Points on a hilly landscape, in no order, each with its height.
From any point a ball rolls to the lowest of the 2 points nearest to it. It stops when none of these is lower. Distance is the straight distance between rows; heights are no part of it.
z926: [ 12   8   2 -29 -15  15 -17  34 -22 -21  23 -16 -12  -6 -20  10 -11   4
  -3  23  -7 -16  -6   3  -1   1 -16 -13   2 -34   0 -13   0  14  16   0
  -5 -13  14  -3  36   8 -23  -1  -4  -8 -12   4 -19   0 -22  -3  21   8
  28  25  12   5]  height 3.36
z31: [  5  27  16 -22 -21  -5  -9  10 -20  37  -7   6 -19   8  -9   0  -9 -27
   9 -22  34  -5   1  -2  24  45  -5  -6 -13 -32 -10 -10   8   1   3 -16
   2  -9   7  -6 -12  -8  41   2 -32  -5  30  24   8 -10  -3  17  -2  12
  10   2  -6 -15]  height 5.71
z596: [ -9 -23   1   8  24  20 -10 -15  26  14  10   5  20  19  12  27  -9   5
 -11 -26 -21   2  21  -8  13  -7  -8   7  -8  -8 -23  -8  -8 -17  -1 -12
  11   7  -7 -11  -7  12  19  18  -5   4   8 -10   8  -8  28   9 -21   3
 -24  26   4  10]  height 5.64
z968: [-13 -21  -5  -3   1  11   4 -27   1  22  -8  -3  30  11  30   4   0 -12
   8  -1  16   1   7  -7  14  -4 -15   1  -8 -14 -25   4  10   3  -6  -4
   8   5   1   5 -11 -18  -6  -5   4 -13  19  18  23 -20  -4   9 -11   0
 -18  -9  18 -25]  height 4.01
z57: [ 15 -23 -10  17 -23  -4  14  14  16   6  -5   0 -23  11 -13 -21  -2  -9
  13  -8   8  -4  -4 -15   4  -8 -11  14  17 -25  24   6  10 -18  20 -14
  11  -6 -20   1  10  17   8  -9  -5   6   0  24   1 -26  24  18  18  15
   2   9  -5 -20]  height 4.28
z917: [ 15  31  25  20 -14 -34  -8  -2  12   0 -21  18 -36  -4 -25 -32  28 -32
  -2   3  12   0  -4  -6 -13  18  19  14  12  28  36   1  23  -5  -9   7
 -17 -12 -20  -9 -21  10  32   4  -4   7   4  -9   6   1  16 -24  24  13
  -4 -11 -12  19]  height 4.84
z509: [-22 -29  -5  12  20  21 -14 -21  26   5  21   8  16  21  13  32  -8 -10
  -2 -16   2  13  17 -14  -5 -19   6  13 -28 -21 -29 -14 -14  -8   7 -19
  30  -2  -7 -12  26  -4   1   3  11 -15   2 -10   5  -9  19   1 -11 -18
 -19  19   0 -21]  height 5.48
z12: [-22  26  16   5   5 -15 -11   5   0  13 -14  -3   9  -9   2  21   2  12
 -19 -15 -35  14  11  30  -8  11  -7 -17  -8  -2   0 -11 -14 -15  -4   1
 -17  -4 -10   7 -27  -2  19 -17   4  29   3 -10 -27  19   4  -5 -18  -4
  -1 -11   1   7]  height 7.38
z831: [ -8  15  43  21  -1 -22  -4 -18  14   8 -20  20  17 -10   8 -16 -11 -21
  13   5  -9  17 -12 -19  -6  -6   9 -11 -14  45  13  15   2  -4  -5  23
  -2 -17  -8  13 -18  -4  17   3  27 -10  -3   4  34  12  12 -14 -13 -39
  11  -3 -14  14]  height 4.80
z516: [-14   9 -20  -8   1   5  12  36  17  -1  13   3  22  24  -6  32 -14 -18
  -7   9 -22  11  33 -21  -7 -26  10  13 -22  -9 -13 -17   6  20  47  -4
  23  31 -28 -47  13   7  -3   9   0 -16  10 -15 -12  -2   4  10  24  -3
 -13  27  -1  15]  height 1.04
z372: [-13 -18  23   1  10  11  -3 -17 -13  29 -38  12   6  15  12  21  13 -22
  -7  -7  20 -20   5  -4  16  21   2   2 -15  -5 -14   2   3   0  -6  15
 -12   8   1 -10 -10  -6  32  16  -3  15  15   3  16 -10  23   8 -16   7
  -7  22 -14   7]  height 5.95
z195: [ 21 -25  -6  -4 -32  22   3  19  -1  10  -3  10 -37   5 -24  -3   1 -11
  18 -17  11   5  -3   6   5   8 -17  -2   2 -44   3  -5  -3 -21  23 -38
  25 -18  10   8  18   8   3 -16 -17  -1   6  39  -8 -23  18  10   4   8
   1   7   3 -34]  height 4.57
z519: [-16 -17 -43  -4   4  21   8 -14   5  -8  -3  10 -22   4  -3  24  -1  13
 -14  -5  27  22   2 -19 -18 -23  -4   7  -3 -12 -31 -20  -1  -3   5   2
  59   0  14 -39  33 -16 -17  -6 -13 -13   2  -7  -7  -4  -6  -9  -5 -21
 -16  28   9   3]  height 5.09
z525: [  1   5 -16 -22  36 -11  15  10   9   3   0   5  20   4  18  15  -1   9
  21 -10 -29  34  15  11  -6 -16   4  21 -23  30 -24   4  -7  30  13  -6
  -5  11 -21   0 -15 -16 -13  -8  -4 -31 -10   5  21   2 -22  -8  25 -32
 -27   0  -8   5]  height 3.34
z869: [ -7 -25 -11 -27  20 -25  -2 -17 -21  14   6  -9   1  -5 -18  10 -28   7
   9  11  21   5 -25 -13  -5   5   5 -21 -30  30 -21   0 -10  23 -25  -9
   3 -19  36 -14   6 -25 -16   6 -24 -28  21 -17 -12  28 -48   2  25 -22
  -9  25   3 -12]  height 2.82
z234: [ 14   8 -22   0   3  -9  17  -5  -4  -1 -30  -7 -23 -14  -9 -14  32   4
  -5 -12 -16  -4  -1  18  10  -9   1  -2  14  22  30  16   4  -6   8   8
 -27  12 -13   9 -35   4   9 -12 -25  15  -7  -2 -12   6  23   9  22  13
 -23 -12 -20  -8]  height 6.78
z664: [ 17  -5 -19  20  11 -12  18 -12  10  -7 -23   3 -27  -3  -5 -21  12  -3
  23   1 -10  -4 -20  16  -9  -3  22  11   5  14  34  17  -8  -7  24   2
 -14  -6 -11  28  -1  -1  10  -8   1  -2 -15 -14  10  -1  15  -1  22  -9
  -1 -12 -26 -21]  height 6.60
z775: [  1 -45  -8  11   8  13  -9 -43   2  11  -3  -5  33   6  32  -2 -14   3
 -23   6  10 -13  -2 -31   5 -10   0  -6 -14   9  -3   9   4   3 -10   3
  23   1  -9  -7   4   6  -8   4  15  -2 -11  10  31  -7   7  -8  -7  -9
 -21   9  10  -8]  height 4.29
z506: [  4  -3 -21 -11   7  -7  22  -7  -1 -17  12   6 -13   0   3   6  -5   1
  54  -1   0   7 -21  16  14  13   4  19  -8   0 -13  15  -4  23 -25   1
 -17   7  17  19  18  -6 -15   2   2 -40 -16   7  38  -4 -15  -1   4 -26
  10  -9  -1   9]  height 4.09
z126: [ 11  31  -8 -15   0  -6   6  18 -13  -9  10 -20  29 -10  19  -5   3  41
 -24  23 -33  -8  10   4   6 -13  -9 -10  19   3   9   8   8   8 -18  16
  -3  23  -6   3 -12  17 -26  -5   3   7 -12   7  -1   7  -9  11  -5  17
   7 -11   7  39]  height 6.18
z787: [ -7  -2  -4  -1 -11   2  -9 -17  -1   5  -1  11  11   2   9   0  12 -11
  11  16   2 -20 -18   9   5  13   3 -11 -20 -29 -13   0  16  -6  -8  12
 -10   6   1  13  15  -8  10 -20  11   2  -6  15  11  -6   1 -34 -34 -14
  16  -8  10  22]  height 4.85
z655: [  5   5 -17 -19  13   9  17   3  -7 -22  21  -6   0  -6   5  -4  13  -6
  23   5   9 -18 -12  10  12  12  15  24  15   9  -5  11   3  35  -7   4
 -26  19  10  22  12  -6 -17  12  -1 -26 -16   0  29  -4  -8  10   9   6
   6 -21   2  -9]  height 4.32
z695: [  9  20  39  26 -16 -27   1 -14  19   2  -6  14 -11 -14 -15 -24   7 -39
   2  -2  13  16  -7 -24 -22   5   4  -7   4  44  25   4  28  -2 -19   7
   5 -16 -17   5 -20  -8  22   3  20  -3   2   6  15  12   5 -31   2  -7
   7  -5  -3  15]  height 4.53
z108: [  8  -7   6   6   6  25 -13 -23   4   8  19  -4  16   1  37 -12   6   5
 -10  -3  11 -30  -2   7  23  13  -9  -2   9 -35 -12  -5   0  -8 -13  -4
 -11   9   5  25  13  13   7   5   3   9 -12  12  19 -15   9   9 -43  29
   9 -30   4 -17]  height 4.34
z677: [  6  26  22  15 -11 -24   1  -3  16  -3  -4  -5  -7 -12 -13 -18  -4  19
 -30 -11 -32  23  27   7  -3 -10  -8 -19  16  42  25   6  25 -14 -30   4
   8  -3 -20   8 -38  20   3 -11  -3  18   0   9 -25  21  -3  -3 -12  15
  -7  -3   3  39]  height 7.07
z647: [  2  -9 -18  12  10 -16  23   3  -3   4 -31  -1   3  -2  -9  -6 -14   3
   0   4 -12  16   2 -21 -22 -19  11  -4 -11  29  16   3  -3   7  32  10
  14  -1  -7 -10  -8 -15 -20   1  10   2  10   7   8  12   1  -1  26 -18
 -28  10  -7 -12]  height 3.01
z649: [  1   8   3   8  17 -18 -13 -22  15  29 -27  -5 -13   6   8   3   7  13
 -13  -9 -23 -16  20  22   7  15  22   9 -17  -5  19  -7  -4   3   1  -9
 -16   4 -28   4 -19  27  39   8 -12  16  -9 -24  14  -1  21  14  18  19
  -4  13 -31   1]  height 3.27
z167: [-13 -25 -44 -11  -4   0  31 -14 -17  -3 -18  15   0  -1   3   7  12   5
   4  15  23   6 -14  -4   2 -13   4  12 -15  13 -31 -11   7  10   2  13
  28  12  24 -22  20 -20 -20 -10 -21 -12   4  -1   5  -2 -14 -18 -10 -37
  -8  14  11  18]  height 4.86
z342: [ -1   8 -10  26  -1  -6  18  16 -10 -12  -1  15 -11  -2 -15 -10  -3   4
  22  -2  -5  -8 -14  10   4  11  10  -8   8  -1 -16   3  -5 -16  -4  14
 -18  12  49  -4   4   0   4  14   9   4  10 -15  -1   6   5   0 -11 -10
  17 -10 -22  33]  height 6.71
z960: [ -5 -30  12   5  25  21  -4 -23  12  31 -10   0  34  21  39   9   2  -2
 -11  -2   7 -18  27   1  22   5  -4   9  -8  -9 -11  10  -4  -7  -8  -3
  -5  19   2  -2 -16  16  32  25 -13  15   9  -6  20  -9  30  30 -24  21
 -13  17 -12   8]  height 5.79
z176: [ -2  -4  23  27  37   4 -23 -14  24 -24  40   9 -10 -12   8   5 -12  29
  13  -9  -2  -7 -23   2  -3   0  27   0 -25 -10  -5  -1 -38 -21 -13   3
   9 -26  16   9  35   4  10  31  31  10 -18 -43  -3  23   3 -20 -18 -30
  13  -7 -12  -8]  height 1.68
z918: [  5 -28   8 -28   2   2   7 -12   6  -9   7   3 -20   0  -4   7   2 -22
  61  -4   8   3 -31  -2  14   9  -2  12 -19   5 -12  24   3  22 -27 -12
 -13 -17 -10  20  21  -5  -9 -14  -7 -46 -12  30  40 -18  -3 -22   6 -34
   7   9   0 -13]  height 4.33
z2: [ -2  23   1 -26  20   3  -6  31  -8 -12  17  -9  25 -16   5  25  11  18
  -9   8 -49 -21  15  14   1  -7  -5  -3  -3 -11   3  -8  -3   4  15   9
 -14  16  -6 -13   1  21  -7  -6  -5  11 -10  -7 -15  14   2   7  -1  16
   3   7  -4  23]  height 6.02
z39: [ -2  17   8  31 -19  -3  13  -9   8  -2   9   9  23   9   7 -20  -3  11
 -15 -13  15  34  15 -29  -4 -14  -3  -6  26  26   0  -2   1 -15 -19  13
  19   3  -5  15 -26  -9  -5   4  16  12   9   7  10 -19 -10  13 -11   7
   8 -31  15  -3]  height 4.47
z279: [-13  -8  26 -26  32  11 -21  11   9 -10  29 -13  15   0   2  34   3  13
  -9 -15 -40  -4  12   7   5   5  -9   1  -8   0  -9  -2   8   6  -5 -16
 -21  -6 -25  -1   4  28   0  -5  -8 -14 -15  -5   0   9   8  -2  10   7
  -7  15   5  -1]  height 5.85
z832: [ -7   3 -13 -16  -1  -7   4 -14 -31  16 -22   9   7  -2 -11  13  -4 -27
  12  18  37  -2 -16 -20 -12   0  24 -12 -26  -5  -5  -9  -1  27  22   9
  15   1  11 -17  10 -49 -10   1  12  -4  28  -4  -8  -9 -37  -2  28  -7
  -4  13   5 -43]  height 1.99
z902: [  1  -6 -18  17 -18  -9  -3 -15   8   6  -6 -10 -11   7  -8  -8 -15  -4
 -26   9  28  -3  -5 -47 -14 -12   0  -8   8  -6  15  -7  10 -18   4  -1
  49  -2  -9 -16  14 -17   0  -6  20  16  12  12   1  -4  -1  -5   0  -2
  -4  13   9 -18]  height 3.82
z585: [ -2  10  12 -14  13   2  -6  20 -13 -18  13   7 -15 -26 -20  18  25  21
 -16 -21  14  -2 -18  11 -18  11   5   5  28  25  -1  -4  -6  -1   1  16
 -20  -7   7  -9  -2  -5   3   3   2  16 -13 -16 -44  23  -2  -8   9   9
   2  -7   3  -9]  height 1.13
z170: [  8  -5 -26   8  12 -14  11 -24  18 -10 -16   7 -35 -10   4 -12  21   8
  -6   6   5   2 -12  16 -20  -8  21  14   3  20  11   4   4  -2  13  -9
   8  -6 -26  15  13 -12   3 -15  -9  -3 -22   5   5   8   6 -32  13  -9
 -15  -2 -10  -5]  height 6.45
z700: [ 10   0   3  10 -11 -21 -34 -19  20  15   5 -21 -44  -2  -3 -20  -3 -17
 -19   8   7 -11   0   8  -6  13  14  -1   2 -20  21  -5  10 -15 -13 -28
  25 -18 -21  10  20   2  30 -14   1   8   1  12   2   1   5 -31   7  22
   3  -2  -4 -21]  height 3.10
z641: [  9   2  16 -17  23  10 -17  -4   4 -16  32  -9 -16 -13   5  -8  17  21
   2 -18  -3   7 -13  14   4   4  -2   9  15   5   8   0   3  -6 -29 -20
 -27 -32 -11  45   4  15  -8  -7  -7 -11 -30   0  -4   4  -9 -18   7  21
  -3 -22   0 -30]  height 6.15
z98: [  7  -1  17   6   8  18  17  11  21  -3   6  -2  26  10  11  -1   9  -9
  10 -19  -1  -6  27  -1  21 -19  -5  27  23  28   2  14  10   4 -10  -6
 -20  27 -19   8 -32  24  15   6 -10   2  -7  10  19 -21  27  28 -13  19
 -11 -19   4   7]  height 4.99
z484: [  0 -15 -17 -18  12   1   5  25   4   8  -1 -11  20  18   7  21  -8 -12
   2   7 -38  11  26   5  -3 -17 -12  -2 -26 -11 -13   5  -1  12  34 -19
  10  19 -22 -22   4   1 -16  -2  -6  -8  14   5  -7   1   4   8  26  -6
 -23  27  -5   8]  height 1.74
z682: [  0  30  12 -19  16  20  16  26   8 -16  14  -6  24  -6   5   3  19   1
  17 -10 -10  -3  13  25   7  -9  -7  19  32  46 -14  14  -5   6  -3  11
 -32  27  -8   5 -30   5  -3   2  -7  -2  -6   8 -14  -6  14  20 -13  23
 -18 -38   3   0]  height 4.95
z828: [ -3 -13 -20  -6 -13  -4 -17 -22  20   8 -16 -18 -29   1  -3  -1  10 -16
 -34  10  29 -12   0 -10  -9   5   9  -2   2 -14   7  -6   8 -11   4 -13
  36  -6 -30  -3   9 -13  11 -28   1  15   3  23 -11 -10   3 -32  10  20
 -13  10   5 -39]  height 3.48
z166: [-23 -10 -25 -16  20  33 -11  -3   1 -12  18  17 -18   7  -8  41  11  -3
 -16 -19  10  13  20 -18  -3 -10   1   8 -15 -19 -39 -28  -3  12  19  -8
  38   6   0 -41  31  -1   3   9  -9 -16   7  -9 -20  -1   9  10   0  -2
 -12  33   9 -10]  height 5.28
z848: [-12   2  36 -14 -16  10 -10  34   3  -6  20  -6  33   8 -19  35   1 -39
  -3   5   0  -7  13 -13 -10  -7   1  11   2  -9  18  -5   3  14  35  -1
 -16  14 -27 -24   3   1   6  -2  19  18   1   3 -25  -6   8   4  25  13
   9   8  16 -18]  height 1.58
z49: [ -5 -17  -1  10  29  -5   5 -19  -1  -6  -4  17  13 -20  12   6   6   0
   3  10  -2 -27 -32  -7  -4  -5  12   0 -21   4   9  18  -6  -5   3  13
 -13   2   2   3  15  -8  -1   0  13  -3 -17  -6  19  10  17 -29 -18 -31
  -2  -1   1  10]  height 5.10
z868: [  3  18   8  12 -22  14  -9   7 -10 -22  21  22 -28  -9   4 -13 -13   6
  14  10  22  26  -9  18 -17   6   4 -19  -1 -26  -1 -14 -22 -10   1   7
  11 -29  44   9  29 -20 -10  10  19   5   8 -31 -37   5 -28 -19 -15 -29
  39 -10   0   3]  height 2.62
z254: [  5   2  -6   2   6   3 -13 -20  -3   2   3 -12   5  -8  20 -14  12   4
 -17   9  -2 -45 -15  16  15   9  13  -6   1 -29  17  -5   3  -5   1  -1
 -23  16  -2  20   4  17  15  10  -2  29 -19  -7   7   6   9   9 -20  38
  16 -18 -14  -8]  height 4.08
z899: [ -5  16 -34  -4 -27 -10  30  -3 -21  -6 -14  -1  -3  -2 -14 -22  12   2
  -7  24  31  -4 -21  -7  -2   4   4  -9  34  18   1   4   9  -7 -11  32
   8   9  35   7  -8 -34  -6   6  -3   1  17  -7   0  -5 -25  -8   1  16
  13 -20  12   2]  height 4.19
z27: [ 20  -3  24  24  -8  -4 -22 -10  45  -4  23  -4 -43   3   6 -27 -11  -2
  13  13   2   0 -22  -1   1  -5   3  -2   4 -25  13   2 -10 -27 -18 -29
  25 -18 -14  23  23   4  16 -12  26   7 -15   3  15  -1  10 -23 -13   2
  22 -21 -19 -20]  height 2.67
z264: [ -6  -8  34  13   5   7  -3  17  -5 -30  -1  12   6 -25 -32  18   6  -2
 -23 -21  17  13 -13 -30 -24 -10   2  18  10  29  17   8 -13   1  19  30
 -12   4   2 -21   2  -4 -11   8  20  33 -15  -6 -30  21  10  -7   1 -11
  -1  -1  20  -5]  height 2.02
z526: [  4   3  18  -9  18  -8 -14 -24 -16  27 -23  -4 -10 -12   9  -8  14  -5
 -15   1  -8 -37 -12  26  19  23  12  -5 -21 -13  29   4  -3   3  -9  -3
 -38   2  -3  13 -21  10  26   3 -14  28  -5 -12   9  25   4  -6  -9  31
  12   1 -29 -12]  height 3.76
z633: [ -5  13   2   7 -16 -15   2  -1  -7  24 -21  -9  28  -1  -1   0 -15   2
 -18   5 -27  -8  11   2   1  11 -11 -28  -3 -16   5  -1 -10 -14   2  15
  -5  16   7  -4 -19  -3   4  -1  13  43  20   3 -16   3   2  22 -13   7
   9  -4  -5  14]  height 7.51
z818: [ 13  33   3  -8 -18 -15 -10  16 -10   4  -9   3 -28   1 -22 -24  21 -10
   3  -4  18 -25  -3  12   3  30  22   4  31   9  12   6  12   5  -1   3
 -24  -6  -9  -1  -5  13  26  13 -18   5  11  -5   6  -3   8  12  27  27
   0 -11 -10   1]  height 5.20
z351: [  5 -29  16 -14 -11  15  11  14   0   5  -4  17 -25   2 -15  -2   4 -27
  40 -20   2   2 -24   7  10  11 -18   3  -4 -22  -4  15   3  -9  -4 -19
 -14 -22   8  15   8  14  -2 -18 -11 -29   6  29  13 -19  12 -12   2  -6
   0  -2  -5 -17]  height 4.61
z768: [-10   2   8 -14 -14  -8  -3  31 -10   2 -18   2  31  11   0  17  -6 -16
  12   7 -47  24  26  -5  -9 -13 -26  -9 -33   4  -9   7   4   9  28  -2
  -7   0 -28  -1 -13  -5 -14 -30   2 -20  18  27   8  -2   1  -2   5 -39
  -5  19   5  25]  height 2.41
z389: [  9  17  13   6 -10   6  17   7   7  12  13 -12  44   5  18 -19 -11  -2
   0  -4  -1   5  22 -13  19 -17 -13  -2  27  24   7  11  12   5 -18   6
   0  29 -10   2 -31   8  -2  16   0  11  13  10   8 -19   0  45  -7  31
   2 -22  16   6]  height 4.77
z153: [ 13  34 -20  -5   1 -11  20  25  -3 -14  13 -15 -14   9   7 -23   5  40
   5   5 -25   6   6  29   2  -2 -13  15  51  11  10   7   1  -6 -18  17
  -2  18   4  19 -15  16 -22 -13  -5 -17 -23 -12   9  -2 -19  -1   2  18
   6 -12  -9  40]  height 6.38
z132: [-10  18 -16  20 -20  -6 -14   8 -18   3 -14 -11  42  11  37 -24 -26  30
 -11  30 -22  28  19  18 -16 -13 -27 -19  -1 -12  18   3 -31  -2   4   5
  14 -17  20  22 -10 -18 -38   1  19   8  12 -15  -9  -1 -27  18 -20 -22
  14 -11  10  23]  height 7.80
z268: [ -9  -8  21  13  -4  10  -4  21   7 -20 -15  11  14  -8 -29  22   6 -17
 -31  -7  -4  -3   5 -38 -15 -14   7  11  -3  14  26  -5  -1  15  37  22
   3  15 -36 -40   6   8  -5  -1  15  35  -5   6 -11  10  18  -7   8  -4
   3  14  10  -5]  height 2.29
z582: [  6   0  -2   1  15  -2  14   9 -17 -18  -2   2 -26  -1 -32   7  -7  -6
   8 -12  27   0 -11 -24  -8   1  10  -1  11  30 -10   3   1  14 -12   5
  -9  -4  21 -22  10   5 -11  14 -17 -26  11 -17 -16   8 -10  16  23  -6
 -11  13  -7   3]  height 3.53
z725: [ -2  14 -27   0   6  -5  20  -5 -25  -5   1  -4  -3  -2 -10  -7  -9  -2
   5   9  42  -9  -9 -17  -1  13  25  -6  17  23 -13   0  -2  20  -3  18
  -7  12  32 -19   0 -24  -8  25  -6  -7  15 -17   0   7 -21  31  16   6
   4  -7   1 -10]  height 3.85
z702: [ -9 -19  40 -21  -3  10 -27   5 -17  24 -19   6  -7   5 -14  25  -5 -28
  11 -16  15 -16  -1   1  25  45 -13  -8 -32 -34 -10  -4   5   3  -5 -12
  -3  -8   5  -8  -7   3  31 -12 -18   5  22  16  -2  -3  11  -7  -7   9
   9  28  -4  -1]  height 5.89
z419: [-12  20  24  10 -12  15 -12  28  -1 -29  31  21 -33  -7 -19  12  15   9
   2 -15  15  26  -4  11 -28  11  -7   0  22  -7 -12  -9 -11  -8  -3   5
 -13 -18  21  -4  19   1  -6  -1   5   3  -9 -25 -45  13 -15 -12  -8 -13
  28  -9   7  14]  height 2.03
z119: [ -5 -12   1  20 -18  15  -8   4 -19  15 -11   7  28  12  12   1 -28 -13
   0   6  -6   7  15  17   2   4 -12 -27 -13 -26  -1  -8 -20 -11   9  -4
  -5  -4  35   9  -7 -10  -8   7   7  23  29  -5 -19 -13  -3  24 -26 -11
   6  -8  13   4]  height 7.62
z511: [ -3   6 -29  -2 -11  18  13  15 -27 -11  -8  24 -29  -4 -22   9  18   8
   5  -1   8 -24 -22  22   4  15  -3  -6   7 -13 -27 -12  -5  -3   7  18
  -4   9  48 -14  11  -1   3  14 -14   2   3 -12 -29   9  12  -4 -16   8
  17  19  -1  30]  height 6.86
z379: [-10   7 -11 -23   1  20  30  18   1 -30   6  -3  10   5   9  -8  20  -3
  28  -6  11   5  10  10  19  -3 -16  37  41  22 -18  11  15  12 -13   6
 -18  32  17  20 -18  -5 -15   3 -10 -37 -10  14  19 -19   3   9 -13   1
 -10 -38  18  -6]  height 4.62
z38: [  5 -24  10  16   1   4 -25 -38   1  -4  18 -26  26   2  20 -14 -11  14
 -40  20   7 -26  -2 -33  11  -7  -3  -9  -1  -5   9   1   4 -10 -30   5
  12   0  -9  -2  14  25 -11   5  22  20 -29   7  16  -1  10  -4 -18   8
   9  -5  12   4]  height 4.51
z480: [ 17  -5   6  11 -26  20 -10  44 -11 -22  12  -7 -13   0 -28  -3 -13   1
  12  18 -18  -2  -5  12  -7  -4 -25  -7   5 -42  22   4 -12  -7  35 -10
 -13 -16  16   9  32  19 -23   4   4   9  -4  -3 -31   1   3  10  12   9
  26  14  -1   9]  height 3.64
z749: [ -8  -4 -19 -13  13  -7  20  -1  -7   5 -10  -3  29   4  22  12  -3  -5
  24   0  -6  26   6   3   8  -6 -17   4 -10  19 -25   3   3  20   0   1
   0  17  14   6 -21 -27 -22 -10   2 -31  10  12  24 -12 -14   8   4 -21
 -25 -10   9  -6]  height 3.70
z723: [  6 -13  16  -8 -21  17 -30 -27 -13  15  23  -4  17  -8  23  -9  -2  -2
 -12   8  21 -22 -13   7  24  21  -4 -14  -7 -35 -23   0   4 -13 -36  -6
  -5  -9  19  19   9   2   5 -10   2   3  -1  11   6 -12 -15 -25 -44   5
  24 -32  20  -3]  height 4.59
z82: [ -5  14  -1  21 -22 -12   5 -12  14  -5  10   2 -16   5  -4 -23  -8   1
 -25  -6  29  26  10 -31 -11  -5   0  -6  22  17  -2 -14  20 -14 -23  -2
  40 -10 -10   1  -8  -3   4  -7   4   0  11  12  -1  -4 -17 -14 -14   3
  -3 -10  20  22]  height 4.15
z642: [-15   4 -15  30 -11  15  -3  11   9   6  12  -5  31  23  37  -2 -26  24
  -1   2 -12  29  28  31  -7 -18 -19  -6   6 -35  -3 -21 -25 -14   8  -9
  20  -4   8  19   3  -4 -18   5  11   4   4 -12 -15 -17  -9  15 -28 -12
   7 -12  12   7]  height 7.71
z171: [ 10 -18  24 -16  33   7  -7  -5   9  -3  28 -14  21   1  15   7   1   9
   7 -18 -26   0   6  12  12  -6 -13  10   9  20  -5  18   4  12 -31 -16
 -36 -15 -22  30 -12  25  -9 -11  -5 -22 -22  10  20   2   0   2   2   7
 -13   1   3  -7]  height 5.99
z116: [ 13 -22  -9   8  -8   8  -1  14   2  -3   8 -22 -14   1 -14 -12  -5   7
  -9   1 -16  -5   3  -6  -1 -19 -18  -5   6 -27  26   3  -7 -15  27 -10
   1   3  -4  11  12  21 -16  -6   1  22  -9   4 -26   5  19  22  27  22
   6   7 -10 -26]  height 3.96
z676: [-13   6   9 -11   0 -21  -2   4  12  14   4  -6  49  16  11  15 -21  -9
  22   0 -32  34  23  -9  -9 -19   0   3 -44   1  -8   0  -8  27  17 -17
  -6   1 -37  11 -13  -4  -5 -17  14 -22  -4  19  32  -4 -15   2  18 -38
   0   9   3   5]  height 2.89
z715: [  1  26   9 -15 -26  11 -20  16 -25 -21  33 -11  -1  -7  -6 -16 -17  10
  -4  26  14   6  -4  15  -8   3 -10 -10  14 -34   5  -8 -10   6   1   9
   5 -33  25   3  30 -13 -30  -3   9  -3 -11 -17 -29  -3 -38 -21   4  -8
  37  -1  10   6]  height 3.03
z11: [  6  -7  -7 -19  -8  -9  -4 -16 -29   2  -3  -1  11   0 -21  -2 -33 -11
  20  32  31   8 -19 -20   6  -1  -2 -18 -42  -9 -15  -1  -9  16   3   6
  13 -14  30  -7  17 -31 -29   2  -4 -17  25   1  -4   7 -38  14  14 -26
   9  19  10 -15]  height 2.46
z555: [ 12   1 -16   8  -4 -17  23 -13   5   4 -31 -11 -19 -23  -4 -22  19  11
 -28   2 -17   1   3  12  -2  -8   3  -8  14  42  22   5  20  -7 -18  11
   0  10 -10   2 -32  -1   0  -7 -24  17   0   6 -12  27   4  -5  -7  18
 -16   3  -8  24]  height 6.93
z381: [ 15  12  -6  19 -16  -6  10  22   4  -4   1   2 -10   6  -3 -24   0  13
  13   5 -24   1 -10  20  -2   8 -14 -10  30 -16   6   3   3 -27 -13  -2
 -19   0  26  20  -9  15  -8  -2  -1   8   0  -5  -2   6  -8   0 -19   7
  19 -21 -17  30]  height 6.57
z468: [ -9 -13 -38  -5 -20   6  46   6 -17  -9 -37  13 -15 -11 -11  -9  15  15
   7  13  14   0 -30  10  -7 -16 -11   9  27  32  -6   2   4  -7   9  31
  12  12  39 -10  -5 -29 -21  -7 -14  -5   6  -6  -5   2  -9 -22 -11 -23
  -3   0   6  18]  height 4.56
z801: [ -8  -3   1   0  -3  -5   3  20  14  11 -14   4   7  24 -13  23 -10 -19
 -12  -9  -9 -14  28 -24 -13  -7  22   9 -13   2  14 -19  -5  17  42 -10
   9  19 -30 -55  -3  10  27  23  -4  16  13 -17 -16  -9  24  32  29  20
 -16  33 -10   0]  height 1.91
z588: [  8   7  23  22  -3  19 -26 -20  19  -2  28   4 -21  -4  14  -5 -11  -1
  16   2   7  -6 -16   7   4   0  11  -3 -12 -34 -12 -10 -22 -21 -12  -6
  17 -22  11  13  35   3  12  14  31   8 -12 -14   8  -6   1 -25 -32  -5
  22 -22  -7 -18]  height 2.23
z991: [ -9  32  26  -4   8 -35 -14   3  21  14 -13  -6  -8  -5  -2  14   8  30
 -14 -23 -41  20  36  25   0  13  -2 -14   2  17   5  -7  19 -11 -15 -12
  -4   2 -39  -3 -37  18  20 -20  -5  15   8  -2 -15  11  -2  -2   1  22
 -13  -4   7  23]  height 7.23
z159: [  6   2  -8  11   7 -22  -3  14  19  19 -22  -5  -6   9  -6   8  -8  14
 -14   0 -42 -11  34   7  -2  -7  18   4 -13   9  18  -5   3   9  19 -10
  -1  16 -32 -36 -27  36  29  12 -19   2   9 -27  -8  -4  22  31  30  23
 -24  31 -22  17]  height 2.63
z469: [ -1 -27 -19 -12   7 -18  26  -5 -26 -17   7  -5 -10   0 -19  -6 -27  16
  23   8  26  20 -30 -20   1   0  -3   3  -2  35 -18  15  -3  17 -34   4
  -3  -7  49 -12  11  -9 -25  16  -7 -42   4 -12  12  18 -29  10  16 -30
   2  10   2   7]  height 3.15
z905: [ 12  31 -10 -11 -38  -1 -10  21 -20  19  -5  16 -35   1 -17 -23  25 -15
   6  -5  31 -19  -5  10  20  33   9   6  28 -27  -8  -7  10  -4  16 -15
  -1  -7   2  -9  -2   7  40  10 -31  -3  14  23   8 -11  11  10   5  20
   3  -7  -5   3]  height 5.47
z113: [  7   2 -17 -11  36  -2  -2 -26  13 -10   7  -6 -31 -11  14  -2  28  25
  -3 -14   1   5  -7  35  -9   3  19  14   6   7  -2  -4  -2   6   1 -16
 -11 -25 -17  32   0  -2   6  -9  -9 -15 -34  -1   3  10 -11 -22  13  10
 -20  -9  -8 -37]  height 6.30
z20: [  4 -12  35   2  13  -5 -23 -25 -13  -4  18 -19  51 -20  27  -5   4  22
 -34  13  -9 -23   3 -15  13  -2 -10  -6 -20  18  18   9   7  -5 -34   9
 -12  -6 -10  -2 -17  25  -8  13  22  12 -29  -4  11  18   4   1  -9   0
   5 -10  15  -2]  height 4.72
z298: [-14 -17 -24   2  10   0  13  -9  -5   7 -33  11  -5   1  -2   4  -9 -10
   3   6  21  10  -8 -17 -25 -15  17   3 -10  -1  -6  -6  -7   7  41   2
  28   2  12 -21   9 -44 -24   0  14  -3  15   0  -4 -10  -3   5  23 -15
 -25  14  -4 -40]  height 2.51

Call two points neighbours if one is among the 2 nearest of the other. Go from one point of each pair to the other, from neighbour to neighbour, staying as low as possible. Name the highest point that can't be avoided.
z516, z506: z351
z695, z516: z49
z848, z516: z801
z848, z585: z268

Where does a ball stop that starts at each point below?
z195: z585
z167: z832
z98: z176
z702: z695
z119: z279
z49: z516
z20: z516
z372: z832
